The views of a scene show one set of named points, each view turned or mirrored, and shifted as a whole, with a little noise and some points left out.

Scene 1
View 1
J718: 8 -6 2 -5 1 8 -3 -10 11 1 5 18 -10 0 16 -5 -3 1 11 24 -10 2 -7 -8 2 11 -3 12 2 -7 15 -3 2 -11 -8
J515: 16 -12 -7 -10 -5 6 -9 -4 12 -4 1 17 -11 -6 6 -2 5 -7 16 23 -12 12 -6 0 8 -2 8 8 7 -3 16 -8 -5 -8 0
J41: 11 -13 -1 -4 -10 2 0 -7 6 -7 5 14 -15 -4 1 1 1 1 14 22 -12 6 -10 -5 1 -9 8 1 10 -3 20 -16 2 -16 -2
J154: 8 0 4 3 10 8 6 -6 5 0 5 9 -3 -3 8 -7 -4 -3 4 12 -16 0 -7 -7 -6 16 -7 29 3 -8 8 12 3 -4 -4
J483: 14 1 -4 3 5 7 4 0 6 -6 -5 12 -5 -4 3 -1 4 -3 8 9 -14 4 -5 -7 4 4 -2 11 13 -4 10 -3 1 -12 0
J604: 17 -16 -1 -9 -9 8 -7 -1 11 -8 8 4 -3 0 5 -3 -8 -9 19 7 -21 14 4 11 10 -12 2 9 14 -13 24 -14 2 -14 8
J961: 20 -10 -6 -10 -4 13 -15 2 13 -9 3 9 1 0 8 -5 -2 -15 14 11 -15 12 8 10 16 3 -2 17 13 -16 17 -2 0 -9 1
J231: 8 -13 3 -2 -6 0 -2 -12 1 -9 23 -2 -4 -9 -11 -2 -7 -3 7 18 -12 3 -10 3 -11 -4 6 24 3 -3 16 2 4 -5 -4
J380: 5 -2 -4 -7 12 15 -8 -7 14 4 11 6 0 -1 13 -9 -10 -4 15 4 -12 2 3 0 4 13 -8 20 3 -4 6 -6 5 -7 -3
J405: 14 -4 -10 -13 1 17 -16 1 19 -2 2 15 -5 5 19 -5 -6 -6 20 9 -8 5 7 2 22 6 -5 -1 13 -11 16 -22 4 -22 -4
J549: 5 -10 9 12 0 -3 24 -10 -4 -5 7 4 -12 -9 -9 0 -5 10 7 11 -24 3 -17 -12 -19 -14 3 15 8 2 16 -6 3 -8 8
J393: 10 -5 -2 9 -3 1 12 -1 -2 -11 2 2 -7 -6 -10 3 -4 4 10 1 -17 1 -8 -7 -3 -14 -1 4 17 -1 16 -18 7 -21 6
J651: 18 -12 -10 -12 -7 7 -17 -2 10 -12 12 6 -1 -8 -4 -4 3 -15 10 19 -9 12 -2 10 9 0 8 21 8 -7 12 3 -2 -5 -3
J499: 13 0 -11 9 14 0 9 -1 -4 -12 3 -7 3 -21 -25 -2 9 -10 1 0 -19 10 -9 -3 -13 -1 6 36 7 12 -8 16 -5 6 11
J446: 9 2 -4 1 13 11 4 -3 10 1 -2 12 -4 -2 11 -5 -1 -1 11 6 -15 1 -3 -9 4 11 -7 13 8 -2 6 -4 2 -11 1
J383: -1 2 0 10 29 9 20 -10 7 13 -3 10 -9 -9 11 -7 -3 9 10 2 -23 2 -10 -20 -16 10 -6 20 -3 14 -5 0 -2 0 8
J794: 12 -1 -8 5 2 1 3 -3 1 -10 1 8 -9 -11 -11 2 6 1 6 14 -9 2 -12 -10 -2 0 4 10 10 4 6 -6 1 -13 -2
J657: 18 -12 -3 -4 -6 5 -4 2 4 -13 10 -4 2 -6 -10 -2 -4 -13 12 4 -20 12 2 10 4 -10 3 19 15 -9 16 -4 1 -9 9
J727: 11 -6 -10 -4 -1 4 -4 -6 4 -8 8 6 -8 -10 -8 1 3 -1 12 14 -8 5 -8 -4 1 -5 7 8 8 5 6 -13 2 -13 -1
J44: 15 -3 -10 6 8 1 10 0 2 -9 -6 6 -6 -16 -12 1 14 -6 5 10 -18 12 -11 -9 -4 -2 7 20 9 8 -1 5 -8 -2 10
J998: 9 0 -2 7 9 4 10 -6 1 -5 3 6 -5 -10 -5 -3 3 -2 3 12 -14 2 -11 -10 -8 6 0 22 5 2 4 6 1 -5 -1
J236: 16 -15 -6 -2 -4 1 5 0 4 -9 0 5 -9 -11 -8 1 5 -5 15 10 -21 16 -5 1 1 -16 11 6 13 2 13 -12 -6 -8 12
J509: 14 -8 -6 -2 8 4 2 -6 8 -2 -2 13 -9 -13 1 -2 12 -8 9 23 -17 14 -10 -7 -4 6 7 25 0 5 2 13 -11 5 5
J153: 9 -20 6 -6 -6 1 3 -13 7 0 15 6 -9 -9 0 -3 -3 -2 11 25 -21 12 -11 2 -13 -6 10 23 -1 -2 18 5 -4 3 4
J155: 9 0 1 -1 0 7 -4 -7 7 -5 5 16 -8 -1 10 -4 1 -1 5 24 -5 -2 -10 -9 2 15 -3 17 6 -10 13 3 5 -13 -12
J285: 1 -11 -1 -4 2 2 1 -14 6 0 21 1 -10 -8 -4 -4 -12 7 13 12 -12 0 -10 -4 -12 -7 6 14 0 6 10 -12 6 -9 -1
J925: 9 1 6 6 14 13 10 -2 9 4 -6 16 -4 3 20 -6 -3 -1 8 8 -21 2 -3 -11 0 16 -12 20 7 -11 13 5 1 -9 0
View 2
J153: -13 13 10 7 -11 -12 -5 13 10 -1 5 -5 -11 -6 2 9 -2 -5 -14 -7 -17 3 -5 2 5 -3 0 -6 3 3 -6 0 1 24 1
J794: -2 -3 1 13 -18 -4 -14 -9 2 -16 3 -3 3 -5 6 -1 -8 2 -6 -11 4 1 -7 3 10 4 14 -1 1 1 -5 -4 -4 10 -3
J549: -9 2 11 11 -14 -12 -21 9 1 -23 -4 -11 -10 -6 9 12 5 -2 0 -5 -2 -15 1 11 9 -2 16 -11 4 1 -3 -7 1 20 9
J718: -6 1 -1 13 -7 1 -16 -3 -3 3 6 1 -5 -4 -3 10 2 10 -13 -25 -5 17 8 -1 20 1 7 3 -6 2 -7 1 -5 12 -1
J154: 2 0 -2 7 -11 -15 -13 2 -6 0 6 -2 -6 0 -2 14 1 12 -7 -17 -3 2 7 1 16 -4 -10 5 -10 -1 2 -3 -10 11 -5
J961: 3 -4 0 13 5 -7 -8 -4 18 18 10 3 1 0 7 -1 -3 -5 -10 -6 5 19 -11 -14 14 -8 -5 6 -3 16 -15 7 -3 9 -10
J657: 3 -2 5 7 -1 -12 -8 -2 20 1 6 -3 -2 2 13 -3 -3 -11 -5 5 4 -1 -19 -7 8 -10 -1 2 3 13 -12 0 3 14 -7
J380: 2 -3 -6 4 2 -5 1 -2 3 1 9 2 0 -2 0 2 9 6 -11 -21 -1 9 4 -3 19 -15 -3 8 -14 6 -11 5 -8 18 -12
J483: 2 -6 2 16 -9 -8 -16 -6 2 -5 5 -3 2 -6 4 5 -3 4 -5 -11 10 9 1 -3 14 0 7 2 -1 6 -5 2 -9 7 -3
J231: -7 8 3 2 -12 -9 -11 1 12 -3 4 -2 -8 4 6 1 -5 -6 -8 -3 -15 -4 -17 1 8 -1 1 -4 1 3 -6 -8 9 20 0
J44: 3 -1 6 13 -24 -19 -5 -3 3 -19 6 -8 7 -11 8 1 -16 -2 -6 -3 7 -4 -4 1 1 2 4 -1 3 2 3 -3 -15 10 -8
J604: -2 -3 8 14 9 -5 -11 1 22 10 5 -1 -4 -3 12 0 6 -14 -8 -1 7 11 -12 -9 13 -13 8 -2 3 18 -21 6 4 16 -2
J405: 1 -9 -3 17 11 9 -9 -12 12 10 9 6 5 -5 5 -4 9 0 -13 -22 11 28 -1 -12 24 -11 14 8 -6 17 -24 12 -5 11 -9
J509: -4 7 4 14 -21 -18 2 4 3 -6 10 -6 2 -15 -1 7 -16 1 -15 -12 -6 9 1 -1 0 3 -3 -1 1 1 2 3 -16 13 -8
J925: 3 -5 2 16 -4 -13 -18 4 -7 3 5 -4 -3 -6 -2 17 9 12 -6 -20 9 9 17 -4 21 -6 -5 6 -9 5 -3 5 -16 8 -2
J446: 3 -6 -1 14 -5 -7 -10 -4 -2 -6 6 -3 2 -8 2 5 5 7 -8 -19 7 9 9 -2 17 -7 4 5 -7 6 -7 4 -14 11 -7
J285: -9 6 1 2 -7 -1 -4 1 5 -17 4 -3 -6 -2 4 1 8 -2 -11 -16 -11 -4 -5 8 12 -7 15 -4 -5 1 -12 -4 4 28 -2
J236: -4 -2 11 18 -8 -9 -8 1 16 -12 5 -7 2 -13 13 -1 -6 -13 -6 1 7 4 -10 -2 2 -3 17 -6 10 11 -12 3 -5 16 -2
J41: -11 1 7 17 -7 5 -16 -2 11 -5 2 -2 -4 -7 6 2 -1 -5 -12 -12 -2 13 -6 0 13 2 22 -7 6 7 -14 1 4 16 4
J651: -3 4 0 8 -6 -4 -3 -5 19 14 11 5 0 0 4 -4 -13 -7 -17 -6 -8 17 -20 -10 8 -3 -5 3 0 9 -13 2 5 13 -8
J515: -8 2 5 18 -6 0 -7 -3 12 4 9 0 0 -11 4 -1 -8 -5 -16 -14 -1 22 -5 -6 10 1 10 -2 4 10 -15 7 -3 14 -4
J998: 1 0 0 8 -18 -13 -12 -2 -3 -13 4 -5 0 -3 2 7 -4 6 -7 -11 -1 -4 1 3 10 -1 0 1 -4 -1 2 -5 -8 12 -3
J393: -1 -9 6 14 -6 -3 -24 -6 7 -18 -2 -6 -2 -1 14 1 6 -4 2 -3 12 -8 -7 3 15 -5 22 -5 3 9 -10 -4 2 14 4
J727: -4 -1 0 9 -11 0 -8 -10 9 -12 6 -1 3 -5 7 -6 -5 -3 -9 -11 0 5 -11 1 9 -1 16 -1 -1 5 -10 -2 1 16 -4
J155: -5 1 -4 12 -10 0 -19 -6 -2 6 7 3 -4 0 -4 8 -3 10 -14 -22 -5 16 2 -2 20 5 2 5 -6 1 -4 -3 -2 9 -1
J383: 1 -2 1 10 -15 -18 -2 8 -14 -28 3 -11 0 -18 -3 15 9 13 -6 -23 5 -7 24 9 11 -10 6 0 -12 -3 2 2 -25 20 -6
J499: 10 0 1 2 -27 -30 2 0 4 -24 8 -10 6 -4 7 1 -18 0 -3 4 2 -20 -10 5 -4 -4 -10 2 -2 -2 8 -7 -14 12 -13
View 3
J499: -4 2 -9 -4 -1 9 -10 -4 -4 5 -10 3 8 -20 2 -6 -16 -44 -9 11 0 11 -15 15 -2 5 4 1 -4 -7 0 -21 1 -6 1
J41: 3 -15 7 2 -8 -6 -8 0 -10 20 -6 -8 -4 3 -11 -10 15 -9 19 -1 -4 -1 -3 -15 2 -8 8 0 21 -9 3 -4 6 9 -3
J794: -3 -11 2 1 -4 -1 -15 0 -9 12 -13 2 0 -4 -9 -6 6 -26 5 4 -8 7 -11 -10 1 -4 10 3 12 -12 2 -7 1 6 -3
J727: -1 -17 2 -1 -6 -6 -12 1 -10 15 -13 -6 1 -5 -11 -10 3 -19 9 1 -6 2 -7 -9 1 -4 9 -2 15 -17 -1 -4 0 6 -2
J383: -10 -9 -3 -8 -21 12 -20 6 11 9 -7 13 4 3 -10 -9 17 -35 -9 13 -13 11 4 17 0 11 2 13 1 15 15 7 4 7 -5
J446: -9 -14 3 3 -12 -3 -13 12 5 6 -10 3 -1 6 -3 -5 6 -17 2 6 -12 2 5 0 -1 -4 10 16 5 -1 5 7 -1 7 -1
J44: -6 1 -4 -1 -3 4 -10 1 0 9 -11 1 3 -17 -2 -8 -1 -32 0 10 -4 11 -11 -1 3 0 12 5 8 -2 3 -18 3 2 2
J657: 9 -6 4 3 -1 -6 2 -3 -6 12 -7 -12 -4 -7 4 -11 -16 -11 10 -1 -1 -9 1 -1 -1 -10 2 -1 4 -16 -6 -7 0 -2 7
J393: 16 -8 10 -1 -3 3 -11 -12 -4 15 -9 7 -14 -1 -9 -10 6 -21 5 -2 -13 -2 -5 -15 -1 -6 5 -1 13 -13 3 1 1 2 2
J155: -15 -17 2 10 -8 -3 -11 16 -15 8 -6 -3 5 17 -2 4 11 -15 12 5 -4 2 -1 -7 -4 -10 9 16 8 -6 4 0 2 7 -7
J515: -8 -15 2 3 -7 -11 -5 9 -6 18 -10 -18 3 -6 -6 -12 8 -5 22 1 2 -2 0 -9 4 -7 11 3 20 -8 2 -8 3 10 2
J961: -5 -13 4 10 -4 -15 2 15 -1 7 -10 -17 -1 0 9 -7 -12 2 15 1 -1 -10 8 -4 1 -14 9 11 6 -13 -6 -1 -4 3 8
J154: -11 -9 0 6 -10 4 -8 11 -8 5 -2 2 5 14 3 2 4 -24 3 7 -3 3 3 8 -5 -5 1 17 -4 2 6 1 3 1 -5
J651: -9 -14 -2 6 -2 -13 -1 10 -14 11 -9 -19 7 -4 4 -6 -12 -9 16 1 5 -4 -3 0 -2 -9 8 3 7 -18 -7 -11 -2 3 2
J925: -10 -6 4 7 -13 4 -8 16 6 4 -4 5 -3 16 5 0 10 -16 3 9 -9 1 10 2 -3 -8 6 23 0 10 10 7 3 5 -1
J285: 2 -21 1 -6 -14 1 -13 -5 -16 19 -3 -4 3 4 -15 -11 8 -21 9 -1 -2 -1 0 8 -1 3 -3 -6 11 -11 2 4 4 5 -7
J509: -18 -5 -7 2 -8 -1 -7 13 -1 11 -6 -10 13 -10 1 -7 5 -24 9 12 5 10 -6 7 2 1 10 8 8 3 7 -18 6 6 -2
J231: 3 -12 2 3 -4 0 -2 -5 -24 17 1 -10 5 1 -3 -5 -2 -21 15 1 6 -3 -7 3 -4 -5 -3 -4 7 -15 -2 -11 6 -2 -5
J236: 7 -3 4 -3 -4 -4 -4 -4 2 18 -9 -9 -5 -17 -5 -17 2 -13 12 0 -2 0 -4 -9 6 -3 9 -3 19 -8 1 -11 4 5 6
J604: 10 -11 7 4 -6 -11 4 1 0 17 -4 -17 -9 -2 2 -14 -5 3 18 -4 -3 -13 10 -7 1 -11 4 1 13 -12 -3 2 1 4 7
J483: -5 -8 4 5 -6 -2 -9 8 1 7 -11 2 -3 2 -1 -4 4 -18 5 5 -10 4 -2 -9 0 -8 12 12 8 -4 4 -2 0 6 1
J153: -1 -8 -1 2 -11 3 -1 1 -14 21 6 -16 8 1 -3 -11 9 -16 20 4 11 0 1 9 -1 -1 -3 -1 9 0 7 -12 11 2 -5
J998: -7 -7 0 2 -6 5 -13 4 -7 7 -6 4 4 2 -3 -1 4 -30 0 7 -4 7 -8 2 -3 -2 5 10 3 -3 5 -7 3 2 -3
J380: -9 -22 -1 1 -17 -8 -11 14 -1 7 -9 -6 4 11 -1 -5 -2 -10 3 3 -8 -4 10 12 -3 -3 2 13 -1 -8 0 14 -3 7 -1
View 4
J153: -20 7 -13 -2 2 14 10 5 2 -5 8 -9 -16 -4 -20 9 -10 -2 9 7 -6 -1 -17 6 0 -4 -11 -14 7 -12 -12 -2 0 1 -11
J651: -25 9 0 11 -10 3 5 -3 -7 0 5 -5 -4 -8 -13 13 1 8 23 10 -11 -9 -10 -4 12 2 0 -15 -4 -1 -11 -9 -9 11 -7
J727: -13 1 1 9 -1 0 1 2 -5 2 2 -15 -2 -9 -16 13 -2 7 18 10 10 -3 2 3 4 -2 2 -9 0 -12 -4 -15 1 6 -10
J925: -19 -7 -20 1 4 0 -1 7 9 1 0 1 -10 -3 5 -15 7 2 5 16 -8 -9 -7 4 -1 9 12 0 15 -16 13 -1 1 -1 2
J604: -13 16 -10 5 -8 13 5 9 -19 -2 0 -10 -25 -3 -2 9 -1 17 22 13 -1 -5 -6 3 11 -6 15 -5 -2 -7 -5 -12 -7 12 -3
J509: -31 -12 -8 10 -3 1 8 -9 10 -8 9 2 -1 -10 -7 6 -3 -3 4 7 -6 -7 -10 0 3 -1 -11 -8 16 -15 -10 -6 -2 -1 -10
J154: -19 -3 -11 -2 2 -2 -1 5 13 -1 1 -2 -3 -2 -10 -9 4 -4 6 16 -13 -8 -10 3 -2 15 3 -6 9 -11 5 1 -2 -5 -5
J515: -24 0 -9 13 -1 7 4 0 -6 4 6 -6 -9 -9 -5 11 0 8 21 7 2 -4 -9 -1 9 -9 4 -12 5 -10 -4 -11 1 18 -2
J383: -14 -17 -12 0 8 -8 10 5 14 -5 3 -4 -7 -14 -5 -10 -1 -6 -11 19 10 -2 3 11 -4 9 1 -1 27 -28 14 -1 2 -21 -14
J998: -17 -7 -7 1 -1 -3 -1 2 10 -5 0 -8 1 -3 -15 1 0 -2 5 12 -2 -7 1 5 -2 9 -4 -2 8 -15 -3 -8 1 -6 -9
J718: -18 -3 -14 5 9 0 -3 7 8 12 3 -9 -3 -8 -9 -5 3 1 15 12 -2 -4 -11 -1 0 4 7 -12 8 -13 9 -2 6 12 1
J794: -13 -6 -2 5 -1 -3 -5 2 3 0 -2 -13 4 -5 -13 9 -1 4 14 8 8 -6 5 3 -1 2 -2 -1 4 -16 -5 -17 4 3 -9
J549: -3 -2 -14 -9 5 8 -1 14 6 -8 -1 -20 -15 3 -20 6 -9 0 1 8 9 -2 1 15 -12 -1 -8 5 9 -22 -11 -12 7 -8 -11
J446: -16 -6 -10 6 1 -5 1 5 2 1 1 -3 -5 -9 0 -6 5 5 9 16 3 -6 0 2 3 6 13 -4 12 -15 11 -7 0 0 -3
J483: -17 -6 -9 5 -3 -2 -4 2 2 -1 -1 -5 -3 -3 -3 2 4 6 13 11 1 -8 1 2 2 3 8 1 6 -15 1 -13 1 4 -3
J236: -14 1 -7 8 -8 9 5 1 -11 -10 2 -10 -14 -4 -6 18 -5 11 12 6 10 -3 3 6 6 -12 0 1 4 -15 -14 -19 -1 4 -10
J657: -14 13 -2 2 -15 6 4 6 -13 -9 -2 -8 -15 1 -10 11 -1 12 18 12 -7 -9 0 3 10 2 5 -3 -6 -4 -13 -13 -10 0 -11
J44: -21 -13 -3 7 -9 -3 2 -6 6 -13 1 -4 2 -4 -8 12 -1 1 5 6 3 -9 7 4 1 2 -8 5 10 -16 -14 -18 -2 -8 -13
J961: -24 11 -6 10 -12 5 4 2 -12 -1 2 1 -13 -4 1 5 5 13 24 14 -13 -9 -9 -5 16 1 16 -9 -2 -1 -1 -9 -11 14 0
J231: -14 12 -2 -2 -3 9 3 7 0 -1 2 -16 -8 0 -27 12 -6 2 16 9 -7 -4 -9 3 2 4 -10 -13 -4 -7 -15 -7 -3 2 -13
J405: -17 7 -7 15 0 0 1 7 -16 13 1 -5 -11 -15 7 0 9 17 28 19 5 -2 -5 -4 15 -5 29 -13 2 -8 16 -9 -3 21 3
J499: -20 -9 6 1 -16 -7 6 -6 9 -21 0 -3 5 -2 -18 11 -2 -3 -2 10 -5 -13 8 5 1 16 -16 4 7 -13 -18 -16 -11 -24 -23
View 5
J499: 11 -12 1 -1 -3 -5 15 6 3 -12 -4 1 10 -14 -4 -15 -17 7 -14 6 -3 3 2 -3 -12 22 -12 -12 7 1 9 12 15 -12 13
J285: 4 -3 0 5 0 -10 -5 -8 0 -8 10 -10 8 -1 10 -10 10 9 0 9 5 -2 -3 -2 5 -3 -7 -7 11 12 24 4 -16 -3 -7
J446: -1 4 1 6 3 7 0 13 1 7 5 -21 -1 -14 9 -4 2 -1 3 2 2 -2 -9 12 0 -1 -8 -4 4 10 0 6 -11 -2 -6
J651: 0 0 -4 8 12 6 -2 -7 9 -7 -4 -14 2 -16 10 0 14 8 -10 9 0 -7 9 3 5 6 -13 -3 10 14 12 -8 21 0 -13
J515: -3 7 -6 3 15 9 -1 -3 4 2 4 -15 4 -17 8 5 21 7 -9 2 1 -9 1 3 7 3 -7 -1 11 16 7 0 1 -4 -25
J155: -9 2 -6 10 13 3 -5 -1 4 12 5 -34 -3 -6 5 2 5 3 -3 1 3 4 -4 4 1 0 -9 -7 3 10 5 -5 -6 5 -13
J380: 5 8 4 12 5 4 -6 7 4 -3 4 -20 -5 -7 14 -8 1 -5 9 10 3 -7 -4 16 6 -5 -11 2 3 15 9 0 -3 6 -5
J41: -7 0 -4 0 7 2 -5 -5 0 5 8 -12 11 -13 13 4 26 14 -9 1 4 -3 -2 -5 7 1 -5 -7 13 12 13 1 -13 -10 -21
J604: -2 3 1 2 0 9 -14 -3 5 1 2 -2 7 -19 29 2 29 7 1 6 5 -7 3 6 15 0 -13 4 9 14 9 -5 7 -13 -15
J405: -5 13 3 12 9 18 -10 11 5 6 2 -23 -3 -23 24 2 27 4 5 8 -1 -16 -3 16 11 -17 -8 2 9 21 1 -7 -5 3 -21
J794: -4 -7 -1 3 3 2 6 4 0 4 3 -15 9 -17 5 -6 5 15 -12 3 -2 -1 -3 -5 -5 3 -7 -16 13 7 9 5 -9 -6 -6
J483: -5 -1 0 3 4 7 2 8 2 9 3 -17 4 -18 10 0 7 6 -5 1 -1 -1 -4 5 -1 3 -8 -7 7 8 -1 3 -5 -7 -8
J393: -7 -10 5 -2 -12 1 -3 6 -1 9 5 -5 14 -19 21 -6 18 18 -4 3 0 2 -5 -5 2 -2 -8 -14 12 4 10 4 -17 -18 -1
J961: -1 5 1 7 9 15 -8 1 8 2 -4 -14 -1 -20 21 3 18 2 -1 8 1 -8 6 13 9 2 -15 5 5 16 2 -10 19 -3 -13
J718: -7 4 -5 8 11 2 -5 0 1 13 8 -32 -1 -5 6 3 7 2 0 1 4 2 -7 5 3 0 -7 -5 3 12 6 0 -13 3 -16
J236: 0 -1 0 -6 2 5 3 0 0 -3 3 4 14 -23 12 1 22 12 -12 2 1 -8 1 -4 3 8 -6 -5 14 10 8 8 -1 -18 -14
J549: -3 -11 -3 -8 -8 -12 -2 -4 -5 7 13 -2 16 -4 9 -4 6 10 -6 -3 8 10 -9 -9 0 13 -7 -10 7 2 16 13 -22 -21 -2
J153: 4 -1 -9 -2 9 -9 -5 -17 1 -4 9 -6 8 2 6 2 10 1 -6 0 10 3 1 -2 6 17 -11 2 4 11 21 5 2 -10 -16
J509: 5 3 -8 -2 16 1 12 -1 1 -3 4 -13 3 -9 -8 0 -3 -1 -11 -2 2 -2 -2 2 -5 20 -7 -2 4 10 6 12 5 -5 -14
J727: -2 -3 1 4 4 2 2 0 2 -4 3 -12 9 -17 8 -5 14 15 -11 7 -1 -7 1 -4 1 -2 -7 -12 15 13 13 1 -6 -4 -10
J44: 3 -6 -2 -4 4 2 14 8 0 -2 0 -5 10 -20 -3 -5 -3 8 -14 0 -3 -1 -3 -3 -9 16 -7 -11 9 5 2 13 3 -12 -2
J657: 2 -7 2 2 -3 4 -8 -2 7 -3 -3 0 10 -19 23 -4 17 8 -4 9 2 -4 7 3 6 6 -14 -2 10 11 10 -5 17 -14 -4
J383: 10 5 2 1 1 -5 10 15 -6 0 13 -12 1 -2 -4 -12 -17 -8 8 -3 4 1 -19 9 -6 8 -3 -3 0 7 4 25 -29 -6 0

In a view up to two points have been moved. Name them for each view, in the order of its rows, or write -.
view 1 | J718, J231
view 2 | J651
view 3 | J515
view 4 | -
view 5 | -
